Each row is a point on a landscape with many valleys, with its height.
A ball rolls from a point to the lowest of its 2 nearest points, and stops where none of them is lower. Distance is the straight distance between rows; heights are no part of it.
Rer: [155  89 131  78 126 176 114 156 104 123 148  90 189 117 100  73 182 120
  88 129 104]  (h 348)
Litaf: [157  55 156 111 190 150 122 107  82 126 125 124 146  71 185  90 178 136
 162 112 136]  (h 325)
simom: [124 122 131  98  94 175 109 145 126 159 120 137 142 167  72  93 149 132
  62 157  78]  (h 462)
Gabir: [120 152 132 104 108 123 106 134 149 155 120 111 160 152  87  92 116 138
  91 126  87]  (h 528)
Dal: [155  43 134 124 124 130 141 112 152 123  70 172  75 127 161 119 114 151
 143 112 110]  (h 489)
guviv: [125 161 126 100 106 159 116 156 112 120 179  94 168 145  87 113 166 105
  88 145 128]  (h 608)
fikep: [152  67 110 133 107 132 144 128 164 138  71 175  80 148 130 126  94 152
 128 139 112]  (h 546)
gar: [131  92 120 111 143 161 176 160  73  96 169 106 126 113 130 169 209 112
 150 148 154]  (h 486)
runu: [114 168 106 155 115  67 121 123 182 155 105 145 105 156 108 133  56 148
 131 113 114]  (h 438)
ruliz: [108 176 161 160 149 113 135  99 111  97 147 131 104 103 177 171 117  96
 172 107 168]  (h 497)
sopag: [166  37 134 103 164 158 139 132 101 123 126 129 141  91 152  94 181 132
 146 113 127]  (h 392)
Zuk: [106 156 176 145 177 152 138 104  39  96 159  94 131  83 188 173 163  89
 198 146 161]  (h 228)
tifi: [115 181 114 117  97 147 111 150 117 135 178 111 144 165  79 126 153 106
  77 156 127]  (h 648)
Fidat: [117 181 102 129  91 146 116 153 114 133 181 118 130 169  76 139 146 105
  79 166 134]  (h 663)
vab: [126 129 109 171 103 103 138 113 149 117  98 177  44 154 147 179  93 135
 133 140 160]  (h 597)
gor: [126 116 156 138 136  79 128  82 169 131  78 153  92 113 181 131  82 152
 159  86 124]  (h 533)
dem: [111 179 123 172 121 100 144 124 123  99 152 151  74 134 142 192 114 100
 150 124 182]  (h 598)
sameb: [153  62 151 111 161 118 128 107 145 141  84 139 141  90 170  82 123 148
 150  85 115]  (h 301)
remo: [138 125 104 108  99 164 138 162 103 110 175 109 141 147  91 137 174 111
 102 164 131]  (h 563)
ranog: [134 119  89 154  97 134 149 146 129 113 136 154  82 157 114 175 131 124
 120 165 157]  (h 180)
zud: [129 131 110 159 107 100 138 118 161 128 103 171  67 150 137 161  88 135
 133 132 150]  (h 579)
tufur: [112 162 126 171 115 106 145 120 110  89 147 151  62 134 148 202 125 104
 152 132 177]  (h 606)
sonov: [ 91 200 139 113 115 115  90 136 142 164 140 107 166 167  73  94 134 131
  76 121  95]  (h 575)
refa: [110 142 104 140  95 136 107 121 154 184  88 154 111 178  74 121  81 156
  73 155  60]  (h 540)
tova: [114 180 131 123 134  84 107 131 168 141 127  99 175 130 106 101  88 139
 124  98 112]  (h 443)
Kigim: [106 184 144 150 158  62 124 106 177 133 110 120 146 112 144 124  71 138
 163  77 139]  (h 410)
Paf: [126 156 119 127 117  93 124 129 171 144 121 128 136 140 109 118  85 137
 125 113 121]  (h 406)
Leze: [148 102 119  91 115 171 131 161 105 113 166 100 166 127 100 106 178 113
 103 144 120]  (h 442)
ruf: [136 126 107 125 108 146 148 155 118 107 166 122 128 135 109 151 153 113
 123 148 151]  (h 515)
gise: [105 160 160 155 145 132 147 101  61  83 158 113  89 100 179 201 153  88
 183 138 157]  (h 296)
tam: [158  75 139 102 158 142 131 129 129 131 122 118 168  89 150  85 149 132
 138 101 131]  (h 374)
mador: [119 188  96 140 102 136 132 160 105 109 197 113 126 152  83 164 143  94
 104 159 160]  (h 679)
sibaf: [123 167 135 107 136 109 111 134 156 134 135  88 190 119 110  92 112 131
 115 102 119]  (h 391)
bom: [133 114 157 115 200 135 110 113 112 137 116 108 199  58 184  76 137 138
 159  96 155]  (h 263)
nok: [148  78  99 162  99 134 142 123 160 132  66 185  52 163 132 160  91 152
 121 159 131]  (h 585)
nutev: [112 173 147 148 152  74 129 103 169 128 114 130 128 110 155 134  80 130
 160  81 148]  (h 419)
sado: [146  79 152 109 169 106 122 106 153 147  82 127 166  81 168  75 113 154
 151  79 117]  (h 269)
gesa: [117 158 153 129 178 134 127 120 120 118 146 105 183  77 163 117 131 111
 160 101 173]  (h 248)
Rivur: [152  88 123  93 146 173 142 160  92 109 172  90 181 101 120 107 192 112
 127 133 138]  (h 303)
Pipo: [136 117 118 121 121 144 151 151 116 105 164 121 134 123 121 149 160 110
 136 138 154]  (h 482)
pufo: [121 133 142 156 116 105 138  99 124  97 122 156  63 124 175 179 117 122
 156 122 155]  (h 446)
vozot: [125 142 121  98  94 176 116 162 101 125 174 104 153 158  77 118 187 108
  77 164 119]  (h 561)
zilis: [115 192  99 134  99 138 123 157 106 120 198 110 132 160  81 151 145  97
  91 162 148]  (h 674)
fer: [135 133 121  99  96 153 116 145 130 136 144 117 148 151  89 105 142 122
  84 147 105]  (h 326)
Losi: [129 121 130 136 122  79 132 112 187 143  82 154 104 136 137 125  72 155
 148  99 115]  (h 508)
fur: [116 145  86 146  80 172 114 138 117 157 141 143 102 184  73 148 136 122
  55 192 109]  (h 197)
radak: [160  49 162 112 200 149 108  97  70 128 118 125 144  69 194  82 178 140
 166 117 131]  (h 297)
Lesu: [105 142 149 104 110 118  90 131 154 169  92 119 175 159  75  75 117 158
  88 113  53]  (h 264)
tika: [ 89 192 120 130  99 128  98 131 137 181 136 133 134 184  68 112 127 127
  62 142  88]  (h 572)
foni: [125 121 131 154 112 119 147 112 115  94 126 153  62 130 164 187 137 122
 152 134 160]  (h 407)
pon: [121 168 117 124 109 102 116 132 162 148 131 118 140 149  94 111  91 134
 108 124 109]  (h 448)
tok: [133 105 136 111 118 105 111 127 175 159  73 127 158 140  97  80  81 169
 121 105  58]  (h 158)
puz: [107 184 128 125 122  82  99 129 169 151 123 103 164 148  91  99  88 145
 112 106  92]  (h 477)
Pepo: [118 170 126 135 133  75 126 124 176 139 123 121 141 131 119 122  79 138
 138  98 127]  (h 367)
Tufi: [135 130 139 117 147 117 133 127 151 127 130 117 164 101 143 109 119 127
 142  99 143]  (h 251)
topo: [120 177  96 145 106 134 143 161 105 104 194 117 120 145  93 175 146  94
 119 158 168]  (h 682)
zirov: [130 110 169 133 149  94 122  77 147 127  90 141 108  97 197 117  99 147
 163  87 125]  (h 548)
Gere: [136 107  92 150  99 139 157 147 120 103 134 152  78 153 120 182 145 126
 129 168 160]  (h 244)
vegem: [128 151 141 121 149 103 129 123 159 128 128 114 165 104 137 109 104 130
 143  94 140]  (h 291)
Lata: [142 122 135  86 158 146 105 140 126 134 129  78 220  84 128  65 143 133
 111 102 120]  (h 398)
bivon: [114 197 124 141 138  84 126 131 160 127 149 114 146 127 115 130  84 117
 132 101 147]  (h 547)
Zofed: [139  91 101 169  97 122 141 113 153 125  71 184  36 163 143 174  95 148
 125 155 145]  (h 605)
rulon: [172  38 129  96 166 163 133 138 103 126 133 117 165  89 139  82 181 128
 136 115 123]  (h 425)
beru: [127 127 182 132 201 150 102  91  59 118 126 110 161  62 210 102 143 127
 186 124 157]  (h 198)
lin: [144 107 128 108 144 157 142 150 107 110 169 101 170 104 130 121 171 111
 136 126 148]  (h 378)
Sibi: [122 120 114 117  91 169 114 135 135 167 104 152 119 176  74 109 119 142
  63 169  71]  (h 187)
lema: [149  55 153 125 130 117 131  86 139 121  74 161  70 110 191 118 112 150
 153 102 110]  (h 495)
dis: [108 153 167 149 157 142 147 101  43  89 159 102 102  94 187 195 160  88
 190 148 152]  (h 274)
baro: [144 111 137  97 171 153 117 141 116 130 141  91 211  76 142  76 151 127
 130 106 143]  (h 318)
tolis: [128 117 114 145 113 131 154 136 116  99 141 148  83 136 138 180 149 119
 143 143 164]  (h 647)
sen: [149  83 153 109 188 131 117 114 124 141 105 118 181  70 176  72 138 144
 150  90 137]  (h 310)
bev: [122 129 168 139 146  80 124  75 157 127  86 143 103 102 194 126  85 148
 165  81 128]  (h 542)
dez: [121 168 102 165 110 104 143 136 133 112 151 154  81 147 122 178 107 111
 132 137 177]  (h 644)
rimav: [137 120 120 101  95 146 119 143 141 145 123 127 142 152  88  98 125 132
  89 144  93]  (h 390)
vaz: [137 128  98 127  91 139 131 142 143 135 134 140 114 158  95 132 117 127
 102 157 122]  (h 256)
geda: [121 171 123 107 100 151 113 150 118 127 176 104 155 154  82 119 155 107
  83 148 127]  (h 630)
Muv: [106 191 153 156 158 116 138 116 119 102 158 121 131 101 156 163 119  89
 166 104 180]  (h 512)
kug: [147  84 174 125 194 145 110  86  60 117 126 116 135  70 209 100 156 136
 180 123 137]  (h 240)
sak: [118 157 114 121  99 114 113 131 157 158 121 131 133 162  86 111  94 138
  95 137  94]  (h 488)
kag: [ 87 159 121 129 101 151 100 127 140 194 105 155 126 185  63 114 123 142
  57 151  66]  (h 549)
zif: [119 142 157 118 205 141 108 115 106 135 119 106 208  54 181  82 130 130
 165 101 168]  (h 238)
feve: [136 108 129  92  98 163 114 143 131 148 118 127 149 153  83  83 139 134
  75 145  79]  (h 431)
pitu: [102 198 159 166 158 106 133 102 118 103 149 127 116 100 168 167 105  88
 170 100 178]  (h 503)
lidir: [142  89 132 117 148 155 153 144  97 104 158 115 140 104 148 138 180 115
 153 128 153]  (h 748)
Pagiz: [133 127 120 129 115 103 135 127 170 137 109 146 114 137 126 127  91 139
 133 116 129]  (h 469)
Fudib: [134 131 111  99  96 172 127 165 101 116 175 104 151 151  84 124 179 109
  90 164 122]  (h 578)
vunon: [149  55 130 116 140 150 153 134 102 107 132 135 108 111 156 134 180 128
 152 128 136]  (h 721)
bito: [105 155 169 148 164 145 146 109  52  94 162 104 121  91 178 185 165  88
 189 137 164]  (h 252)
Dil: [152  41 114 104 148 164 168 155  77 106 143 119 115 110 138 140 210 124
 146 142 130]  (h 440)
lapov: [137 127 103 129  97 122 130 134 163 146 111 147 112 156 101 124  90 142
 108 142 110]  (h 361)
dit: [121 122 140 151 123 124 150 109  95  87 136 139  68 116 175 191 150 116
 160 135 155]  (h 363)
lugu: [120 142 164 153 133 108 128  73 108  95 129 136  76 101 202 171 109 116
 172 116 143]  (h 483)
boli: [140 103 181 126 206 150  97  87  43 115 126 109 149  61 213  93 152 135
 187 134 147]  (h 216)
lasus: [152  91 134 105 146 139 133 134 136 128 130 117 166 100 140  94 138 129
 133 108 131]  (h 413)
Pav: [142 118 114 101  97 158 126 152 125 126 151 116 144 148  92 111 148 119
  94 152 115]  (h 253)
suk: [105 153 126 118 100 127  99 128 155 177 103 135 140 171  72  99 106 149
  81 135  64]  (h 529)
neno: [143  94 150 107 200 130 109 114 119 145 103 113 198  58 178  64 137 147
 152  90 142]  (h 287)
kedak: [142 112  99 126  96 137 137 140 151 136 120 148 107 154 104 131 108 135
 108 154 119]  (h 313)
rur: [139  67 124 106 155 161 177 155  60 101 158 108 120 105 143 161 221 118
 153 149 145]  (h 473)
Momud: [127 116 137 146 117 103 137 102 149 111 104 161  66 129 171 159 107 134
 149 116 147]  (h 500)
Nized: [107 160 156 162 135 120 142  95  73  81 150 123  75 104 182 203 136  96
 178 134 156]  (h 314)
mezu: [100 172 124 135 109  86  95 126 169 170 106 121 148 165  79 102  81 156
 106 117  68]  (h 393)
Rad: [136 126 137  91 151 126 103 137 144 140 116  84 213  96 121  64 128 139
 111  98 108]  (h 439)
nas: [ 97 154 122 126  99 139  99 127 147 187  99 148 131 180  68 108 111 150
  67 148  60]  (h 543)
sabuz: [109 163 146 102 124 106  88 132 155 152 111  91 195 138  92  75 118 148
 100 101  79]  (h 319)
vepot: [112 163 129 157 129  56 128 111 186 141  99 151  99 136 136 141  62 146
 152  92 133]  (h 474)
datos: [107 158 125 135 114  77  96 124 180 163  97 122 154 156  87 101  73 164
 124 107  67]  (h 423)
vadig: [117 158 145 144 139  80 133 105 166 126 111 141 113 117 157 139  87 132
 154  91 148]  (h 427)
mumud: [126 118 146 138 132  78 131  99 180 138  77 155  96 123 160 128  77 154
 157  88 123]  (h 522)
daneg: [122 130 114 155 112 123 158 134 103  90 142 148  68 139 140 201 151 116
 145 150 172]  (h 628)
mabef: [111 150 182 140 196 156 112  98  50 110 139 101 162  68 201 122 144 107
 195 131 168]  (h 163)
Teker: [114 198 127 152 139 103 139 134 136 109 168 122 130 121 127 155 106  95
 143 110 175]  (h 539)
Duvor: [105 165 131 122 110  97  94 127 163 167 107 115 158 160  80  92  94 153
 101 117  72]  (h 362)
vuf: [115 147 162 125 204 146 111 114  93 128 127 107 202  57 185  93 135 121
 170 106 175]  (h 222)
Duf: [147  57  88 117 112 167 175 171  88 100 135 127  95 145 111 166 196 129
 126 177 134]  (h 381)
zapid: [111 164 100 143  99 104 109 127 164 172 108 141 114 170  83 123  74 147
  95 142  84]  (h 518)
doza: [107 202 122 136 133  75 111 131 168 140 137 101 158 138 104 114  81 133
 124 100 119]  (h 480)
naduv: [137 105  77 134  84 170 142 161 107 121 145 136 104 171  82 162 158 123
  91 195 127]  (h 286)
Mukog: [120 148 127 108 102 123 106 133 153 160 115 125 145 161  83  98 107 143
  90 133  81]  (h 511)
toz: [130 125  79 145  79 178 127 148 110 141 141 140 103 180  75 155 146 122
  68 200 115]  (h 234)
tad: [123 176  99 149 108 124 143 152 120 108 179 129 110 144 101 171 132  98
 123 149 170]  (h 673)
peto: [124 155 133  92 103 170 108 158 103 124 179  93 171 149  82 107 184 106
  76 149 122]  (h 586)
Kupa: [159  79 124  87 148 172 128 155  99 119 159  90 192  97 119  85 184 118
 115 124 125]  (h 245)
Madi: [103 177 136 109 109 118  96 134 149 161 127 112 163 163  78  93 122 136
  82 125  84]  (h 552)
Kob: [151  71 173 118 201 141 101  86  64 124 117 122 139  65 207  82 160 144
 173 119 133]  (h 262)
zemuk: [132 127 111 146 108 111 141 127 154 121 118 159  84 144 131 155 105 129
 133 134 149]  (h 558)
zufak: [132 128 148 119 164 142 134 128 117 119 150 109 176  86 156 116 148 117
 153 106 162]  (h 352)
pas: [148  95 136 101 168 163 129 144 101 120 158  94 194  81 143  94 173 118
 137 116 150]  (h 224)
luzad: [128 137 133 136 128  91 136 114 171 131 109 144 114 127 143 131  89 137
 146 101 138]  (h 445)
sop: [126 149 103 147 106  88 126 125 176 153 107 149 102 157 106 134  67 142
 121 129 117]  (h 411)
sote: [136 137 108 115 107 151 139 159 116 109 176 111 141 139  98 143 156 108
 115 151 145]  (h 541)
Fuma: [107 192 141 167 135  74 135 108 149 115 132 147  84 127 154 166  81 110
 152  95 168]  (h 524)
zude: [141 108  97 121 103 155 152 163 109 105 161 122 121 144 103 154 167 116
 122 165 143]  (h 534)
koz: [121 142 156 160 122 104 128  74 102  85 127 139  53 106 199 187 104 113
 170 125 140]  (h 476)
saro: [109 175 100 154 109  69 112 124 178 165 108 137 113 165  94 126  55 151
 123 117  96]  (h 464)
lasen: [138 102 106 120  94 157 119 133 152 163  84 157 113 167  82 109  89 156
  84 161  64]  (h 93)
garud: [121 171 101 155 110 114 143 145 126 108 168 140 101 146 109 171 120 105
 129 143 170]  (h 662)
bado: [151  60 120 125 113 131 144 124 159 130  75 170  81 137 142 121 106 149
 133 126 113]  (h 525)
kiz: [147  58 138 115 151 153 153 129  84 108 139 126 115 101 162 135 188 125
 158 127 137]  (h 731)
didu: [119 141 145 162 116 104 134  87 109  87 125 149  50 120 184 191 112 115
 160 125 151]  (h 463)
loro: [128 116 114 106  87 185 116 149 116 150 131 141 130 172  74 110 156 127
  62 175  85]  (h 490)
Dubug: [129 143 103 137 102 104 127 130 169 152 111 146 109 155 101 129  79 141
 114 136 112]  (h 389)
Nuz: [144  70 159 131 129 110 125  74 138 117  77 157  67 108 203 126 105 150
 157 100 110]  (h 538)
Remap: [152  46 144 123 129 123 134 101 147 125  71 168  76 116 178 114 118 151
 149 106 108]  (h 447)
tete: [147  63 109 108 131 163 169 161  86 100 149 118 116 122 128 152 202 121
 140 151 138]  (h 418)
gizaz: [116 161 119 148 121  66 129 120 183 146 105 146 110 141 122 133  65 146
 142 102 126]  (h 459)
mifa: [111 194 140 154 149 109 139 126 130 106 163 122 135 109 139 158 113  91
 156 102 180]  (h 523)
rinef: [ 91 173 121 127  98 147 100 131 135 183 126 143 129 184  66 113 131 129
  54 153  82]  (h 559)
vesan: [117 158 127 123 119  82 108 126 178 154 107 114 160 142  97  99  81 153
 124 105  88]  (h 449)
tor: [142  94 140 111 141  98 125 121 175 145  82 126 160 111 135  86  95 158
 143  88  99]  (h 206)
Mipi: [146  87 148 109 158 102 122 116 163 145  80 122 170  94 154  78 105 157
 147  81 108]  (h 246)
Namut: [134 108  77 137  80 185 137 158 101 129 142 135 104 178  75 158 163 124
  75 207 116]  (h 261)
Nepa: [119 159 104 176 108  99 141 125 136 110 134 164  60 149 133 184 101 116
 135 138 175]  (h 629)
Gegiz: [148  53  85 130 109 163 176 166  92  99 114 140  77 153 117 179 190 134
 123 185 137]  (h 359)
gak: [115 200 124 147 139  88 134 132 152 120 156 118 137 125 122 140  92 108
 136 104 161]  (h 565)
gireb: [109 191 123 172 127  67 135 115 154 121 129 155  75 139 140 168  73 115
 145 105 166]  (h 532)
tof: [145  61 123 102 163 168 169 157  60 107 163 102 139 101 139 143 222 118
 151 145 144]  (h 465)
Lub: [126 120 148 149 118 102 133  88 134 104 106 157  61 121 185 165 104 131
 155 114 143]  (h 475)
deze: [112 193 119 171 124  95 141 133 132 107 160 143  92 135 128 176 102  95
 142 120 181]  (h 582)
kube: [160  47 147 109 178 153 131 116  92 125 126 127 144  81 171  93 179 133
 157 110 133]  (h 353)
vov: [133 101 156 141 122 102 127  76 136 110  95 154  64 113 198 148 102 140
 158 106 128]  (h 601)
sozet: [148  56  98 109 127 165 179 170  81 100 146 118 106 131 117 160 209 125
 134 166 133]  (h 399)
naluv: [132 117 126 142 115 111 143 117 149 115 114 157  81 133 151 153 110 130
 143 120 149]  (h 530)
badam: [104 197 149 168 145  83 132 104 139 110 139 141  96 114 162 169  87 100
 160  92 170]  (h 516)
leva: [151  92 109  99 108 170 141 165 107 111 159 109 146 134 101 120 177 116
 109 153 123]  (h 478)
tavu: [115 171 137 106 130 106 100 133 156 143 126  87 191 129 100  87 111 138
 106 102 103]  (h 357)
pobod: [101 172  94 158 101  91 104 121 166 182 104 143 107 176  83 130  61 152
  96 138  78]  (h 507)
zamo: [143  66  90 135 105 159 168 161 103 100 121 146  76 152 118 179 177 131
 126 180 143]  (h 338)
Nud: [149  84 105 109 110 163 153 164 106 106 156 119 130 134 109 136 177 119
 120 156 135]  (h 506)
Nogu: [109 142  94 146  85 178 112 131 122 174 122 155 103 188  69 140 131 126
  44 188  90]  (h 230)
siful: [139 102 110 133 111 137 153 145 125 105 139 145  96 136 132 160 150 121
 135 146 153]  (h 671)
nofav: [116 133 150 154 125 122 144  93  76  82 142 128  65 109 187 200 142 109
 171 138 149]  (h 333)
fim: [155  54 154 113 152 117 131  99 145 136  78 150 114  98 179  93 120 149
 153  90 111]  (h 341)
zubo: [115 151 161 133 184 144 126 115 101 116 145 107 179  74 175 121 141 110
 169 105 176]  (h 225)
mimus: [108 154 178 143 181 152 127 101  51 102 152 102 145  79 190 154 155  95
 194 135 166]  (h 204)
nezi: [136  92 157 138 122  99 126  75 146 116  77 158  60 114 200 141  92 149
 157 101 117]  (h 577)
Perok: [132 108 116 109  93 162 117 135 142 160  97 147 126 166  78 100 111 148
  77 159  65]  (h 147)
sira: [124 141 117 167 107 100 139 114 139 108 117 168  54 145 147 181 105 124
 141 133 166]  (h 614)
Penos: [141 105  88 125  90 165 142 159 116 119 146 134 112 159  90 148 153 123
 100 180 127]  (h 299)
nibo: [149 100 126  85 113 176 120 158 107 119 157  98 174 130  96  89 178 116
  94 140 108]  (h 405)
budaz: [140  86  87 143 100 151 162 156 110 103 125 149  77 156 116 182 160 129
 124 177 150]  (h 305)
puzet: [136 127 137 120 147 142 143 135 120 110 160 111 159 102 139 126 149 112
 146 116 159]  (h 397)
piv: [157  89 130  80 141 176 117 156 100 123 156  83 199 104 111  76 185 116
 100 125 116]  (h 298)
guse: [150  75 105 150 102 131 142 125 166 139  64 182  64 157 129 143  85 155
 124 147 121]  (h 568)
fupuf: [154  40 119  97 162 168 166 155  67 108 150 109 133 101 136 130 221 123
 147 139 132]  (h 454)
babo: [101 145 105 138  91 171 107 128 129 185 113 158 110 187  67 129 127 134
  45 173  77]  (h 232)
diros: [142  84 116 126 119 145 158 144 111 101 139 140 101 128 138 158 167 124
 142 142 148]  (h 691)
fabi: [108 207 118 145 131  74 118 131 164 137 145 111 144 140 105 123  76 125
 125 104 131]  (h 513)
seku: [120 144 120 101  89 177 111 156 105 138 164 120 145 170  73 116 182 111
  65 168 109]  (h 537)
Rori: [146  66 121 119 127 151 157 143 107 106 133 138 108 121 144 142 173 125
 144 138 139]  (h 707)
lati: [108 161 138 118 119  89  88 125 170 159  99 103 179 149  85  83  97 157
 111 103  65]  (h 328)
raf: [105 175  91 164 104  76 112 124 172 173 107 145 104 168  89 133  51 151
 111 130  92]  (h 487)
ripi: [140 119 125 119 130 144 144 145 123 110 159 116 143 115 129 134 151 114
 138 126 152]  (h 444)
vus: [108 159 146 104 119 110  88 131 157 160 104 102 184 150  84  77 116 151
  96 108  67]  (h 295)
patu: [127 126 117 101  87 180 115 154 109 141 147 127 139 171  74 111 171 120
  66 171  98]  (h 514)
Pazur: [140  75 134 116 149 154 160 138  84 104 151 119 125 103 154 146 194 120
 157 131 149]  (h 740)
tora: [114 145 123 167 113 114 150 118 100  85 139 150  54 133 152 210 140 109
 149 142 171]  (h 615)
dom: [143 101  99 110  90 174 133 158 112 126 146 128 126 163  84 127 160 121
  88 177 111]  (h 239)
Muda: [131 110 136 114 126  89 107 124 180 155  73 116 173 128 106  77  81 168
 133  92  66]  (h 113)
kaz: [134 102 141 114 142  85 114 120 182 151  73 116 177 112 127  79  86 168
 145  82  82]  (h 161)
folam: [132 140  90 139  91 136 134 144 137 131 146 141 105 161  95 148 117 122
 102 166 137]  (h 171)
Val: [157  72 147 103 176 137 121 120 127 139 110 119 173  78 165  73 143 140
 145  93 131]  (h 334)
pigob: [148  92 119 103 141 165 148 159  94 107 172  98 166 108 120 125 189 112
 134 136 143]  (h 337)
Pel: [110 195 119 165 127  86 137 130 145 118 152 144  98 136 127 164  88 105
 140 114 171]  (h 566)
tev: [ 85 195 133 123 107 122  92 134 141 181 134 125 149 179  68 102 132 130
  68 131  86]  (h 587)
vivom: [135 131 140 114 155 130 132 130 137 123 140 106 178  93 143 106 131 120
 140 101 151]  (h 304)
dusol: [108 189 132 147 147  65 122 119 177 133 124 115 148 120 127 124  74 135
 150  86 136]  (h 396)
Sif: [113 149 103 137  96 118 108 123 159 176  98 146 115 173  80 119  76 152
  88 147  71]  (h 531)
medu: [131 138 143  89 137 121 100 137 149 142 115  84 204 116 106  68 124 141
 103 101  95]  (h 466)
tipu: [114 157 168 156 144 114 131  85 102  97 142 130  94  97 191 171 116 106
 174 114 157]  (h 491)
sis: [146 111 135  89 174 151 108 140 118 134 131  83 225  72 140  62 148 131
 118 103 131]  (h 360)
sulos: [152  75 132 108 153 160 147 144  99 115 152 110 156  96 144 114 182 120
 145 122 142]  (h 759)
mef: [126 156 134 131 139  97 132 124 164 129 130 121 147 115 134 122  96 126
 142  96 143]  (h 323)
zav: [117 139 178 134 196 147 111  98  68 114 136 110 165  68 200 112 145 115
 185 120 167]  (h 181)
Lelek: [144 104 109 101  94 170 128 157 117 123 147 123 136 152  88 115 159 120
  91 161 109]  (h 174)
nilim: [158  81 130  95 163 168 129 148 101 121 152  95 190  86 136  89 178 122
 131 117 137]  (h 175)
nam: [120 140 168 128 195 149 117 111  87 119 137 108 184  65 186 107 147 116
 172 112 174]  (h 203)
nof: [110 132 109 131  92 177 110 128 134 178 102 159 113 183  70 122 121 142
  51 174  69]  (h 215)
biri: [128 117 129 112 110 108 110 128 170 162  80 129 150 152  89  87  82 166
 111 116  58]  (h 191)
Fega: [119 171 135 115 142  95 112 126 167 136 126  94 184 116 115  96  96 138
 128  94 121]  (h 420)
Bomu: [135 113  95 137  93 144 124 130 158 163  87 158 101 169  88 124  81 152
  89 164  80]  (h 144)
valaz: [135 114 121 130 114  96 134 122 180 144  89 153 111 139 126 119  80 153
 135 112 110]  (h 492)
rus: [ 99 210 156 165 157  92 132 105 134 108 145 130 115 105 160 162  93  91
 165  89 175]  (h 510)
kibo: [110 198 112 172 124  70 137 127 155 127 138 151  86 142 127 162  72 116
 137 109 165]  (h 545)
lup: [135 135  94 145  98 127 140 143 140 122 141 149  98 153 109 157 118 122
 117 155 150]  (h 47)
ruka: [116 126 139 106 110 119  97 130 160 169  83 126 162 155  78  79 101 166
  98 118  46]  (h 231)
Popu: [131 107 108 171  98 111 137 111 149 117  85 181  38 155 151 179  98 144
 132 149 154]  (h 613)
Sar: [142 113 139 106 172 156 127 138 110 122 152  94 199  78 147  95 157 118
 144 111 155]  (h 268)
pevo: [106 160 184 145 191 155 114  95  42 105 147  95 156  72 196 137 145  97
 199 139 169]  (h 182)
Baz: [157  39 146 116 141 121 135 100 150 133  66 163  93 109 173  98 115 152
 148  94 101]  (h 394)

Call two points neighbours if one is among the 2 nearest of the other. Go from one point of each pair to the other, from neighbour to neighbour, staying as low as possible. Name the highest point that can't be avoided.
lup, lasen: refa
lasen, Lelek: Penos
nam, Tufi: zufak
fur, lasen: babo

For each start below, name the point where the ball stops.
gor: Pepo
seku: Lelek
remo: Tufi
topo: vab
nok: Remap
Pel: pitu
Lata: nilim
nas: Pepo
gise: mabef
kube: mabef
Gabir: Pepo
diros: pitu
